A landscape with many valleys, sampled at points; each row gives a point and its height.
From any point a ball rolls to the lowest of the 2 points nearest to it. It stops when none of these is lower. Distance is the straight distance between rows; heights are no part of it.
<1371> height 3.67: [ 25  17  -3 -15  28  -3   8 -26 -36  -8 -21   0 -18  18  -3   2 -18 -17
  -1  40  17  22 -17 -20  26  -5   1   1 -10  -9 -26]
<129> height 9.15: [ 10  -3  15  -7   4   5  15  -2 -33   4  46 -15 -38  29  20 -43   3 -29
   9 -10  31  44 -22  22 -12 -13  13  10 -21  18  35]
<542> height 6.36: [ 11   8  -2  13  21   4  14   2 -28 -30 -28 -19  29  -4 -20 -12  -6  25
  -4   3  -9  23 -20  11 -27  15 -14  28  30 -20   0]
<1228> height 5.97: [ -9  15  18  13  10  -6  11  28  15  -9 -24   9 -25 -12 -18 -50  -1  15
 -20  11 -48 -19 -28 -25 -32   3  -5  -8  -2 -27 -20]
<746> height 2.83: [ -3  13  13  -6  13  -5 -20 -15 -27  17 -26  23   0  20   5 -21  -7 -10
  -1  12  -5 -28  -2 -10  38  -9  15 -31 -24  12 -12]
<808> height 8.79: [ 17  -7   7  14  14 -18   8  -4 -43   9  44 -13 -36  36  29 -53  -6 -30
  17   8  42  37 -29  16  -2 -13  -2  -2 -31   7   7]
<907> height 8.92: [ 14   4 -12   0  27 -11  35 -11 -44 -11  25  -7 -41  55 -14  16  -5 -29
  -5  -1  46  41 -22  11 -46 -10  13   8 -15  -3   9]
<1030> height 4.21: [ 18  -5  14  -7  -2   1 -16  22 -13   3  -1 -14  -6 -17 -12  -2  11   6
  11  14 -18   0 -10   4  10   8  -3   9  24  13  12]
<1381> height 4.08: [-29 -13   7  46  30   0  25  11  -1  -5 -12  -1  -8  -6 -14 -26  40  24
  17 -40 -24  58  -8  43 -41   4  -1  39  26  18  31]
<827> height 4.96: [ 18  -2 -25 -20 -25  -4  -2 -38  16  -2  -1   4  12  21  15  34  -5 -18
 -11   0  30 -19  22   5  15  -7 -15 -15 -28   9 -24]
<131> height 5.22: [  6  -1  22  27  25  36   5  17  -8 -39 -10   4 -13 -28  -9 -67  -2  27
  -5  11 -14   5 -56   4 -39 -10   1 -15   0 -19 -28]
<1063> height 4.78: [  2  33  22   8  21  11   4  -3 -28 -21 -30  10 -11   4 -17 -13 -18  -5
 -25  37 -16   0 -21 -18  18  13   8  -8  -7 -23 -35]
<1098> height 2.96: [  6  11   5   1 -24 -13  25   3  50  26  51   3  -4 -17  61 -23 -17  17
  10 -46  26  38   8 -13  20  -5  17 -40   2  10  28]
<929> height 5.41: [ 10  12  23  24  24  28   9  -6 -23 -36 -24   3  -6 -16 -22 -33 -28  12
 -36  34  -8  -4 -29  -6  -7  12   5   1 -12 -23 -43]
<2> height 8.30: [ 21  -5  20  -7   5   7  -8  17 -27   9   6  -8 -17  -7   6 -31  17  -7
   0  18   1  16 -13  11  21  -9  10   1   4  15  17]
<67> height 5.43: [ 26 -30 -39 -29 -20  11   7 -32  20 -15   6  -9  -4  20   6  56  -2  -8
 -21   4  35  -8  11   2   4  -2 -14  15 -15   4   4]
<1040> height 4.40: [ 16 -12 -11 -16 -18  13 -17  -2   4 -11  -7  -8  10  -2 -25  43  -4   1
   8  26 -10 -13   9  -4   3  17 -10  19  21  15   1]
<580> height 3.15: [  0   8  11  26  35  24  39 -12 -37 -39 -33 -10  18  20 -20 -19  -3  25
  -6   7   8  30 -18  52 -44  -9 -12  28   8  12  19]
<55> height 7.34: [ 18  11  -4  -2  33 -10  22 -25 -51  -8  -1 -13 -30  18   2 -16 -20 -24
   3  34  25  40 -38  -4   7 -18   0  -3 -25 -10 -15]
<777> height 5.80: [  0 -30 -40 -12 -28  19  -3  -9  29 -12   1 -11  11  -9 -18  78   0   7
 -16   4   2   2  10   4   4  16  -9  31   7   8  11]
<923> height 4.28: [ -4  -2  16  25  35  36  19  10 -29 -44 -21 -11   2 -19  -9 -61   6  29
  -1   0  -4  28 -50  35 -42 -12 -14  -3  -2  13  -3]
<422> height 3.38: [-37 -33 -33  16 -28  23  -7  15  15 -10  30 -13  17 -15 -10  47  14  29
   9 -20  -2  26   4  10 -24  18  19  52  20   8  20]
<286> height 4.54: [ -8 -12  -1   3 -20  20   6  -5  34   5  50 -23 -10  -5  52 -16  -5   0
  11 -34  27  37   1   5  14 -23  22  -4  -1   2  42]
<318> height 2.12: [-31 -17 -11  10 -16  -5 -21  14  42   2  25 -20   1 -42 -18  49  23  16
  26  -7 -13  -8  20  -3  -5   8 -10  24  25  -4   7]
<392> height 2.71: [  0  11  -4  28  36  18  38 -20 -27 -31 -33  -7  18  33 -28  -2   2  27
  -3   3  11  36  -7  49 -46  -6  -7  35  22   0  18]
<559> height 5.00: [-31 -23 -10  25  41  -5  30  -4  -1   3 -12   6 -14 -38   4 -19  44  22
  27 -51 -44  46  -5  24 -53 -10 -18  48  29 -15  37]
<904> height 3.21: [ 13  -3  -6  -4   4 -17  -6  -4   0 -20 -33  -8  22  -2 -23  23  -7  16
  12   2 -40  -9  12 -19 -31  44 -14  36  45 -30  -9]
<1139> height 4.88: [ -3  10   0 -12 -11   7 -21  -2  -6  -8 -32   1   9   8 -23  31 -15  -4
   8  22 -34 -37  13 -25 -20  37 -15   9  35 -18 -15]
<323> height 3.69: [ 10  16  20 -10  24  -4 -12 -24 -30   7 -25  20 -14  27   9 -23 -14 -17
  -3  24  -2  -5 -13  -9  39  -7  10 -21 -24   2 -22]
<967> height 3.74: [-30 -34 -33  11 -19  36  -2   8   7  -1  19   9  15  12 -11  48  12  38
   7 -20   1  35   1  25 -39  27  27  57  19  10  22]
<1346> height 6.63: [ 15 -14 -14  -6  -3  -5  -1   1 -17 -15 -14  -9  21   3 -30  24  -4  20
  13   2 -10  20  -9   4 -18  29  -4  40  39   2  12]
<1525> height 3.70: [ -4   2  11  21  38  34  25  -4 -40 -47 -29 -11  11   7 -12 -44  -1  27
  -5   4  -2  30 -35  45 -44 -14 -16  17  -3  17   6]
<404> height 6.55: [  9   7  13   5 -19 -19  13   4  17  28  24   0   2  -7  33 -36   0   0
  -2 -21  27  -5  31  -2  18 -24  27 -49 -23  27  -1]
<134> height 8.07: [ 18  -7  23  -4   7   3  -9  22 -14  18  -2   0 -18 -12  12 -25  16  -8
   1  16 -11  -4  -5   7  26 -12   9 -16   9  19   9]
<1238> height 4.12: [-14  13   1  -8 -14  -1 -22  -6  -3  16 -16  12  23  10  -3   4   4  -9
   4  -6   1 -42  17  -1  25 -26  12 -35 -14  13  -4]
<1333> height 5.94: [-12 -21 -32  -5 -30   7 -14  -5  32 -10  -1 -13  14 -17 -19  79  -4   8
  -7   7 -13 -12  16   5  -1  19 -18  28  16   3   2]
<1206> height 8.81: [ 21   6  -6 -10  19  -4  30 -13 -49 -12  20  -8 -22  31 -11  -3  -4 -27
   1   6  35  47 -28  12 -21 -10  16  18 -13   4   9]
<1331> height 4.58: [-32 -22  -5  43  31  -6  23   5  -5   2  -5   4 -16 -21  -4 -17  48  21
  20 -50 -33  51   1  29 -49   1  -8  50  28  10  38]
<1032> height 4.52: [-39  14  -7  -5 -11   3 -30   9  -3   9 -21   9  22  -1 -13   9  -9  -9
   6   5 -19 -72  12 -21   4 -10  -7 -20   3 -17  16]
<1080> height 7.32: [ 24 -23  22   6   0   4  21   3  -8  36  18   7 -23 -13  40 -58   5  -6
   8  -2  13   4   5   2  21 -23  21 -50 -12  30   8]
<515> height 5.93: [-15  18  -1 -14 -30 -28  -3   8  28  30  14   4  16   6  15  -9   2 -10
  -9 -39  24 -12  32 -12  14 -14  15 -48 -26  22 -11]
<88> height 5.70: [  2  12  31  20  17  19  11  23  -3 -30 -17   7 -22 -24 -15 -54  -7  17
 -26  17 -20   2 -50  -9 -11  -8   1 -18  -4 -20 -26]
<477> height 2.79: [ 31  -3 -11 -14   9  -8  -7 -40 -24   4  -1  14 -11  36  12   7 -15 -20
  12  29  21  -2   0 -14  22 -10  -5 -12 -22   9 -27]
<394> height 3.40: [-28  -9   0  34  16  -3  19   3  -5  -7  -6   0   2  16 -17   0  37  29
  13 -34 -18  56   0  54 -35  14  15  53  26  10  27]
<893> height 1.21: [-51   0 -10  -7  -1 -17 -19   5  45  22  12 -10  -1 -36 -30  37  20  15
  29  -2 -23 -47  38 -14 -13   2 -26   7  12 -23  16]
<995> height 3.29: [ -6   9   7 -14 -27 -30  -3  11  55  36  38  17   7   0  38  -5  -6  -3
  -6 -54  16  11  27 -21  18   6  15 -38 -12  25   7]
<614> height 4.65: [ 29 -14 -16 -30 -13  18  -7 -13  -5 -16  -7  -3   9  12 -16  46  -7  -8
   3  23   8  -3   8  -4   7  12  -8  17  13  14   3]
<1490> height 2.90: [ -2 -12  -2 -11   9 -19 -22  -4   8 -11 -17  -5  17 -11 -17  26  -4  23
  32  -7 -47 -10  18 -17 -31  30 -13  46  33 -35   1]
<518> height 1.79: [-43  14  -7 -16   7  -6 -23  13  11  17 -12   1 -11  -8 -20 -10  -8   4
  12  10 -44 -66  17 -32 -30  16 -10   8  10 -25  20]
<612> height 4.22: [-42  15 -13   4  -4 -11 -16  20  12  18 -13  12  22 -19 -14   7   5 -12
  16  -7  -9 -73  20 -18   7 -22 -14 -29   1  -9  28]
<837> height 5.98: [ 13 -10  11  28  24  30   8   0 -22 -49 -24  -7  10 -14  -7 -47 -16  25
 -24  15 -25   1 -32   8 -40   5  -6  18   5 -33 -31]
<259> height 5.63: [ 14 -33 -39 -21 -27  22  10 -19  29 -12   2 -12   2   5  -5  69  -1  -4
 -21   2  21   1  11   4   9   9  -5  30  -7   1  10]
<1155> height 3.82: [  2   0   5  11 -16   6  21  -4  43  20  48  -8 -10 -17  56 -24  -7   8
   6 -41  24  40   5  -2  20 -17  18 -24   6   3  37]
<1129> height 7.72: [ 26 -22  25   2  13   1  16   4 -20  36  14  11 -30  -5  39 -72   7  -7
  -1  11  11  17 -11   8  26 -25  14 -41 -20  25   1]
<419> height 1.97: [ 31 -17  -8 -19  -4  -3  -1 -25 -21   0  20  -2  -4  26  17   0  -4 -20
  12  25  25   0  -3   6  16 -13   4  -3 -19  10 -12]
<327> height 3.49: [-28 -22 -26  18  -6  21   7  -5   2   2   6  23  17  31 -15  41  23  36
  11 -22  -4  44   2  46 -49  32  23  58  27  10  19]
<1031> height 6.51: [ 17  -1  -9   4   8  -6   3   5 -25 -22 -22 -14  23   4 -26  10  -3  20
   0   6 -12  23  -8   3 -19  31 -11  35  39 -14   3]
<586> height 5.62: [ -6  18 -10 -13 -42 -31  -5  -2  30  25  15   4  18  19  19   4  -9 -12
 -16 -28  27 -12  22  -2  12  -2   2 -34 -36  17 -29]
<185> height 3.64: [ 10  -7  11  -5 -12   6 -16  15   5   7  -1 -12  -4 -11  -6  19   5  -2
  14  12 -14 -21  13   7  13  -2   0  -1  20  12   7]
<1436> height 5.65: [ -8  16  24   6   9  -6   7  34   5  -2 -22  10 -26 -16 -14 -42   5  12
  -9  15 -44 -20 -21 -23 -11   6  -8 -12   8 -13  -2]
<825> height 5.30: [ 12   5 -12 -18 -29 -20  -5 -22  27  11  12   1  19  17  21  17  -4 -12
  -9 -16  29 -17  25   4  17  -8   0 -25 -33  14 -28]
<127> height 5.05: [ 35 -27 -30 -34   2   7   8 -24 -17 -12   3   0 -11  29  -9  35  -1 -13
  -4  20  36  10  -4 -15  -4  -1  -4  15  -2   6   6]
<807> height 6.97: [ 20 -18  -8 -24 -12  13  -9  -2 -10  -5  18 -13   1   8  -8  19   3  -8
  10   8  14  18  -8  13  11   3  10  26   9  14  17]
<884> height 4.20: [-14   5   5 -18 -18 -21 -15  13  60  29  33  27   7 -13  45  23  -2   0
 -15 -56   7  14  33 -22  21  12   7 -20  -9  13  15]
<1427> height 5.42: [-13 -15  -7  14  46   3  31  -4  10  -2 -14  -5  -9 -45   4 -36  33  24
  26 -46 -43  28 -22  18 -54 -14 -22  28  28 -31  25]
<486> height 5.24: [-11   9 -12 -18 -33 -25 -19   1  45  23  11  11  25  -2  23  42   1 -19
 -25 -44  13  -7  28   4  22   3  -5 -11 -18   6  -7]
<861> height 6.15: [-20  -9 -23  -6 -29   2 -18   0  48  -1   3  -6  13 -20  -9  73   6  -8
 -11 -10  -8 -14  20  11  23  10 -20  11   7   0   3]
<1049> height 6.82: [ -3   3   9   3 -14 -14   2  16  44  23  26   6   8 -16  23   5   8 -11
  -6 -38  12  -4  36  -2  26 -17  16 -32   0  13   9]
<1029> height 7.30: [  7 -22 -19 -13 -27  16  -4 -12  28  -7  29 -20  10   1  15  28  -2 -15
  -4 -12  20   4   7  16  22  -8   7  17  -8   2  12]
<1266> height 6.87: [ 15  14  22  -7  27  -5   4   0 -35   1 -14   0 -26   0   8 -34  -4 -10
 -12  31   4  27 -37   1  33 -15   8 -15 -24  -4 -22]
<1150> height 5.13: [-16  11  13   4   4   3 -15  19  -6  16 -18  13 -13  -6  -4 -19   7  -6
   6  10 -27 -55   5 -18  15 -12   7 -26  -3  11  20]
<1173> height 1.65: [-65   3 -15   2   3 -24  -2  10  52  33  26   6   2 -37 -24  41  30   6
  26 -11 -14 -35  35 -14  -3   0 -29  -5   9 -23  22]
<47> height 4.86: [-35  15  -5  -1  -1   8 -24  17  -9   9 -27  21   4  -4  -3 -20  -9 -11
   4   5 -27 -73   5 -32   5 -12  -2 -24  -7  -7  30]
<1264> height 4.76: [  4   4  23  24  26  35  16  17 -20 -37 -19  -9   1 -30  -3 -60   7  30
  -2   7  -9  19 -54  14 -33 -10  -9 -12   0  -3 -13]
<833> height 4.90: [ -9  15 -25 -19 -32 -15 -15  -4  40  20  -3   6  29  -2  13  52   0 -23
 -23 -30   5 -18  29  11  17  -3 -16 -12 -15   4  -6]
<932> height 4.45: [ 16  23   9  14  17   9  13   2 -28 -32 -30 -10   7  -4 -17  -9 -11  11
 -22  32 -13   6 -22  -6  -6  26  -4   9  13 -25 -29]
<159> height 2.97: [ 11  -5  11  -7 -14   8 -17   1  11   7   8  -8   0  -5   7  10  12 -10
   8   7   0 -17  16  12  31 -16   9 -11   3  17   4]
<454> height 1.66: [-39 -13  -7  -2 -10 -14 -25   6  42  10  16 -19   1 -30 -26  54  11  20
  35  -1 -27 -28  27 -10 -12   9 -20  17  17 -11   3]
<1194> height 4.68: [  0   1   0 -16 -13  10 -26  -4   4  -9 -21  -7   9   2 -22  41 -13  -3
  13  23 -23 -31  16 -11 -12  25 -16   7  27  -1  -6]
<1359> height 7.77: [ 14  -9  24   2  10   0   2  23 -14  24  -7  19 -26 -15  11 -38  18  -7
   0  13 -18 -15 -11   2  27 -20  15 -32   1  23  13]
<1037> height 7.98: [ 21  -5  -1   8 -33 -25  11  -8  16 -10  48  -4   6  27  40  -2 -24   1
   6  -5  61  -7   4  -7   0   6  -9 -17 -47   5 -24]
<123> height 4.36: [  6  28  18  -4  31   8   1 -21 -30  -3 -33  19 -17  15 -10 -10 -21 -17
 -19  34  -7   2 -20 -18  38   3   9 -18 -18 -16 -33]
<605> height 4.13: [  2 -19  -6  -4 -17  11 -19   3  20  -7   5 -17   2 -11 -20  43   0   5
  18  12 -10 -10  11   5   7   7  -7  18  24  11   6]
<177> height 3.89: [-38  19 -13  -3  -8 -20 -11  27  21  22  -3  11  31 -21  -9  18  10 -14
   0 -27   2 -53  25 -14  18 -23  -7 -33  -1   0  22]
<326> height 8.10: [ 20  -9  22   0  20  -6   4   3 -29  26   8   6 -34   0  27 -62  11 -14
   1  12  14  27 -26   9  29 -21  10 -27 -23  18  -5]
<441> height 2.87: [-22 -11 -16  30  12  -2   9  -6  -8  -6  -9   9  14  20 -23  16  22  25
  12 -28 -14  50  -4  43 -37  20   8  56  37   5  25]
<374> height 4.70: [ 13   4  15   0   8  -4  -4  31 -18  -3 -17 -13  -1 -19 -13 -18   5  14
   3  14 -24   9 -25   1  -3  17  -8  15  25  -4   0]
<937> height 5.12: [  1  24  26  28  16  20   3   1 -17 -24 -34   7 -11  -7 -25 -18 -20   2
 -33  30 -22 -15 -24 -15  -1  23   7  -7 -13 -31 -43]
<568> height 2.22: [-24  11   6 -21  10 -12 -25   8  16  12 -13  -7  -7 -15 -22   2  -4  15
  24   5 -51 -50  24 -25 -33  19  -9  19  20 -26   8]
<1302> height 4.03: [ 21  20  -3  -8  32  13  21 -17 -44 -26 -25  -8  -3   7 -15   5 -23  -4
 -17  42  26  28 -13 -27   7   1   1  11   1 -19 -20]
<1473> height 3.28: [ 18  17  -1 -20   6  15 -11 -24 -25 -14 -33  13  -3  20 -15  29  -9 -16
  -7  43   2  -5   4 -34  19  18  -7   2   9  -5 -23]
<1220> height 6.33: [-40   3 -18  -1 -26 -12 -24  11  45   9   6   0  18 -19 -16  69  10  -8
   0 -15 -14 -29  24   7  14   3 -31   5  11  -6   3]
<529> height 2.98: [-38   6  -3  -1 -11 -23 -13  33  51  33  23  32  20 -24   4  35  18 -14
   1 -42   2 -25  39 -14  20  -3 -15 -19   4   5  22]
<533> height 7.31: [  8 -12  19   8   0  -1   6  14  -1  28   6  12 -12 -20  20 -30  12  -4
   6  -2  -3 -22  20   5  28 -32  21 -40  -5  27  17]
<713> height 4.07: [ 12  13   9  24  16  10  11  -3 -18 -37 -31  -4   3 -10 -13 -22  -8  13
 -23  17 -30 -13 -12  -7 -32  23  -3  18  11 -45 -44]
<27> height 4.26: [ 23  20  -1  -5  20   9  18  -4 -41 -28 -24  -9  11   1 -19   3 -14   2
 -19  34   8  24 -18 -11   1  11  -4  18  13 -11 -16]
<1016> height 4.85: [-19   8  -1 -17 -26 -28 -21  19  49  32  18  20  16  -9  23  23   4 -14
 -19 -56   6  -3  39  -9  17   7   1 -23 -14  14   6]
<784> height 3.54: [ -6  12   7  -5  -8  -4 -24 -17 -21  20 -23  22  14  20   7 -18  -7  -5
   5   1   7 -38  10  -8  32 -21  16 -42 -32  13 -12]
<502> height 2.24: [-52   7 -11   6  -7 -16 -14  25  49  29  13  16  17 -23 -18  42  21 -12
  12 -21  -2 -40  31  -4  14  -3 -26 -13   8 -10  18]
<1143> height 4.57: [-16  16   0   3  -9  -1 -21  13 -15  15 -22  13   8  -7   1  -8   3 -10
   6  -9  -7 -57  14 -12  25 -29   9 -41 -12  10   8]
<635> height 4.55: [ -6   9 -21 -18 -28  -5 -21 -15  18  16 -10   5  28   5   5  46  -4 -18
 -16  -9  11 -28  23   6  18 -13 -15 -22 -14   5 -18]
<684> height 1.15: [-31  21   1  -6  -6   1 -26  14  -5   8 -23   8  -4   8 -25   4 -10  -7
   2  17 -43 -61  11 -27 -19  22  -9   4  11 -24   3]
<22> height 5.23: [ 26 -16 -38 -25 -22   6   0 -42  21  -7   0  -6   1  19   7  53  -4 -17
 -21   2  30 -14  21  -2   9  -7 -22  -1 -24   6 -13]
<1274> height 2.65: [-33 -30 -15  21 -16   5 -13  19  28   4  47 -16  -1 -46  -6  33  20  25
  23 -14  -8  12  18  -7 -13  10   6  33  30  -1  16]
<491> height 6.28: [ -3   6  16  22  13  10   9  11  11 -27 -18  13 -11 -16 -21 -52  -3  16
 -27  10 -43 -22 -17  -9 -39   4   4   4  -7 -41 -42]
<786> height 7.12: [ 15 -23 -20 -23 -18  21  -2 -10   6 -10  24 -16   8  12  -4  38  -6 -12
   3   0  17   9  -4  13   8   2  10  25   3  11  14]
<1255> height 6.52: [  4  14  28   5  23   7   7  12 -20  -3 -20   9 -28  -7   1 -46   2  -2
 -23  24 -13  13 -42  -3  32 -17   8 -25 -21  -6 -20]
<457> height 8.35: [ 17  -4  18  -2  19 -18  -2  -6 -30  25   9   5 -25  14  24 -50   0 -13
   8  21  19  19 -20   7  29 -18   9 -18 -31  10 -18]
<857> height 2.80: [  6  24  12  -9   2  10 -14  -9 -20  -7 -31  13  -2  17 -16  15 -11 -17
  -7  34 -16 -17   1 -25  16  29   0  -5  14 -11 -22]
<453> height 4.17: [  2   6  -8 -24 -19  13 -23 -27   1   5 -17   7  19  15  -1  37  -7 -17
  -3  13   6 -32  22   1  18 -15 -11 -21  -8  10 -18]
<1376> height 5.71: [ 10   5  20  22  26  37   9   5 -35 -42 -21  -3   6 -17 -10 -43 -25  22
 -24  27  -4  13 -42   9 -22   5   0   6  -9 -19 -28]
<1123> height 4.87: [ 34 -14 -25 -38  -5  16   3 -16 -16 -15  -7  -1  -2  21 -19  40  -6  -6
  -6  27  22  14   0 -19   1   8  -8  21   8   5   6]
<496> height 6.20: [-14  14   5  -1 -18 -29  10   8  16  34  13   7  12 -12  16 -22  -1 -12
  -7 -36  16 -19  36 -19  18 -21  24 -54 -18  28   3]
<45> height 8.54: [ 31  -6   5 -17   6   1   0  -3 -34  10  20 -13 -16  14   5 -19   5 -21
   0  16  19  30 -16  10  16  -9  10  11  -6  15  10]
<1131> height 2.94: [-11   6 -13  27  28   9  33 -22 -24 -20 -34 -10  26  25 -29   6   5  31
   1  -7   3  40  -8  47 -39  10  -8  41  35  -8  22]
<638> height 6.04: [ -4  17  34  16  17  16  13  19  -3 -22 -25  17 -30 -16 -21 -48  -5   5
 -29  21 -22  -1 -46 -16  10 -13   9 -26 -16 -13 -23]
<35> height 3.04: [-40 -37 -28  24 -17   9 -12  21  18  -5  41 -18  12 -32  -1  42  28  31
  17 -23  -9  16  11  -1 -35  10  14  48  27  -2  15]
<1415> height 0.77: [ 23  -7   9 -12 -10  -5 -14 -20  -9  13   8  -2   2  22  18 -14  -4 -12
  15  15  19 -11  12   7  28 -18   8 -16 -23  19 -12]
<246> height 5.16: [ 10  12  23   9  14  -2   6  32 -12  -9 -18  -4 -21 -23 -12 -35  10  19
  -9  13 -27   2 -36  -1  -9   7 -11  -2  12  -9  -5]
<36> height 3.80: [  6  22   8  16  11  -5   7   1  -7 -24 -31  -3   9  -6 -19 -11  -9   9
 -18  12 -40 -23  -2 -15 -30  33  -2  19  12 -48 -38]
<625> height 2.60: [-13  -3   4 -19  16 -18 -24  -1  17   5 -11 -12  -2 -21 -15  18  -4  23
  35  -5 -48 -27  26 -16 -37  24  -9  39  25 -27   1]
<980> height 7.66: [ 12   8   6  -5 -36 -24   8   0  38   3  44  -9   9  14  44 -21 -15   1
   1 -25  41   6  11  -2  10  -4   3 -23 -33   9 -10]
<284> height 7.51: [-13 -20 -27 -11 -29   6   0  -2  46  -6  24 -13   9  -7  25  50   2 -11
 -18 -22   9  11  11   8  27   6   0  24  -5  -6  12]
<1431> height 7.47: [ 12  -6   2  -5 -27  -7   5  -2  45   9  41  -9   4   9  45  -9  -8   1
  -1 -29  33  17  14   3  15  -4  10 -17 -21   6   0]
<560> height 8.57: [ 26  -8  13   9  17 -23   1  -5 -35  14  28  -2 -30  23  32 -50 -12 -21
  15  21  29  31 -24   8  15 -16  -1  -9 -38   5 -15]
<1025> height 8.14: [ 27 -28 -16  12 -17 -14  10 -16  -3 -12  47   0  -6  41  33   2 -24 -14
   7   7  55  -4  -3  -2  -9  -2  -7 -10 -36   6 -17]
<821> height 7.83: [ 16  10  11   5 -38 -30  10   9  30   0  45  -1   5  27  38 -13 -21   2
   1 -16  51   2   2 -11   2   0  -1 -26 -49  10 -21]
<1375> height 6.76: [ 14 -16 -12 -10  -9   6  -9   7 -14  -7   3 -11  13   1 -25  20   1   8
   8   8   5  25 -13  13 -10  20   2  39  28  11  17]
<674> height 8.70: [ 26  10  -4 -15  14  -4  17  -5 -44  -5  19 -14 -17  19  -1 -12   0 -23
  -2  16  27  38 -34   9  -3  -9   4  14 -12   7  12]
<1287> height 6.94: [ 21 -14  22   8  -9  -3  14   1   6  31  16   6 -10 -14  32 -43   2  -3
   5  -4  13  -4  22   4  24 -28  26 -42 -10  24   7]
<1459> height 7.16: [ 12  -6   8  -2 -20   1  -2   2  35  14  30 -11   3  -6  30  -9   4  -7
   4 -18  21  -2  25   8  28 -19  17 -20  -2  13   6]
<1179> height 8.97: [ 10  -7  15  12  10 -10  17  -3 -39  -2  52  -8 -40  43  28 -46  -6 -32
  11  -3  35  43 -32  18 -23 -10   5   3 -27  15  26]
<1300> height 3.52: [ 10  17   5   3   4  -9  -2  -3  -6 -19 -35  -4  14   1 -21   4  -6   9
  -4   9 -37 -18  13 -22 -29  42  -9  21  30 -40 -26]
<449> height 1.99: [  7   9  11  -9 -27 -24  14   6  54  29  43  10  -7  -7  53 -19 -17  17
   2 -49  24  28  15 -24  13   5  16 -39  -3  19  16]
<1045> height 3.30: [ 27   5  -3 -16  22 -11   2 -31 -35   1  -1   5 -15  29   7   2 -11 -21
   8  36  12  17 -10 -14  23  -6   0  -6 -14   0 -19]
<914> height 6.16: [  9   0   6  26  22  19  13  -7 -30 -43 -26 -19  19  -8  -6 -30  -7  25
 -16  10 -19   9 -28  15 -32  10 -14  15  16 -26 -18]
<740> height 3.73: [ 11   8  -6 -24  -3  15 -17 -34 -14   1 -27  14   1  28  -1  28  -9 -20
  -1  31   7 -18  12 -17  17   1  -7 -12   1   4 -19]
<1399> height 2.40: [-11  -3 -21  17  14   4  19  -7 -14 -10 -18   6  21  27 -31  19  15  25
   7 -19   3  45  -7  39 -37  22   4  49  34  -1  28]
<1523> height 3.47: [-36  10 -10  -6 -13 -25  -8  30  29  35  12  24  31 -26  -5  23  13 -21
  -1 -47   9 -35  35 -17  18 -10  -9 -26  -1   4  21]
<74> height 1.93: [ 16  -8  14  -8  -5   1 -14  -2  -2  15  10  -6  -3   9  18 -15   6 -11
   8   8   9 -11  21  10  33 -22  20 -23 -12  20  -3]
<1499> height 7.17: [ 19   7   4  -1  34 -16  12 -21 -44   4   0  -8 -27  18  11 -32 -15 -23
   0  29  19  35 -38   5  28 -20   3  -4 -31  -5 -24]
<1414> height 6.50: [-14   7  10  10  -9 -23  15  19  26  33  16  12  12 -27   8   0   9 -14
  -1 -38   9 -25  38 -10  20 -24  15 -46  -1  20  18]
<938> height 2.01: [-18  22  10   0  -6  11 -28   5 -19   2 -36  17  -1  18 -19  10 -12 -19
  -5  27 -32 -47   2 -23   3  20   1  -6  10 -17  -9]

Where does a ball stop that starts at each point below?
<491> | <684>
<1436> | <1415>
<777> | <827>
<1150> | <746>
<1523> | <893>
<635> | <684>
<486> | <449>
<1040> | <1415>
<967> | <893>
<27> | <1415>
<1031> | <746>
<1029> | <746>
<1206> | <1287>
<932> | <684>
<1431> | <827>
<1179> | <1287>
<1266> | <392>
<55> | <1415>

Call two points neighbours if one is among the 2 nearest of the other. Go from one point of each pair to the other, from neighbour to neighbour, staying as low as possible. Name the highest point that can't be avoided.
<1415> / <392> | <55>
<684> / <449> | <486>
<1415> / <684> | <932>
<893> / <1399> | <967>
<746> / <827> | <1220>
<746> / <893> | <1150>
<1399> / <392> | <1131>
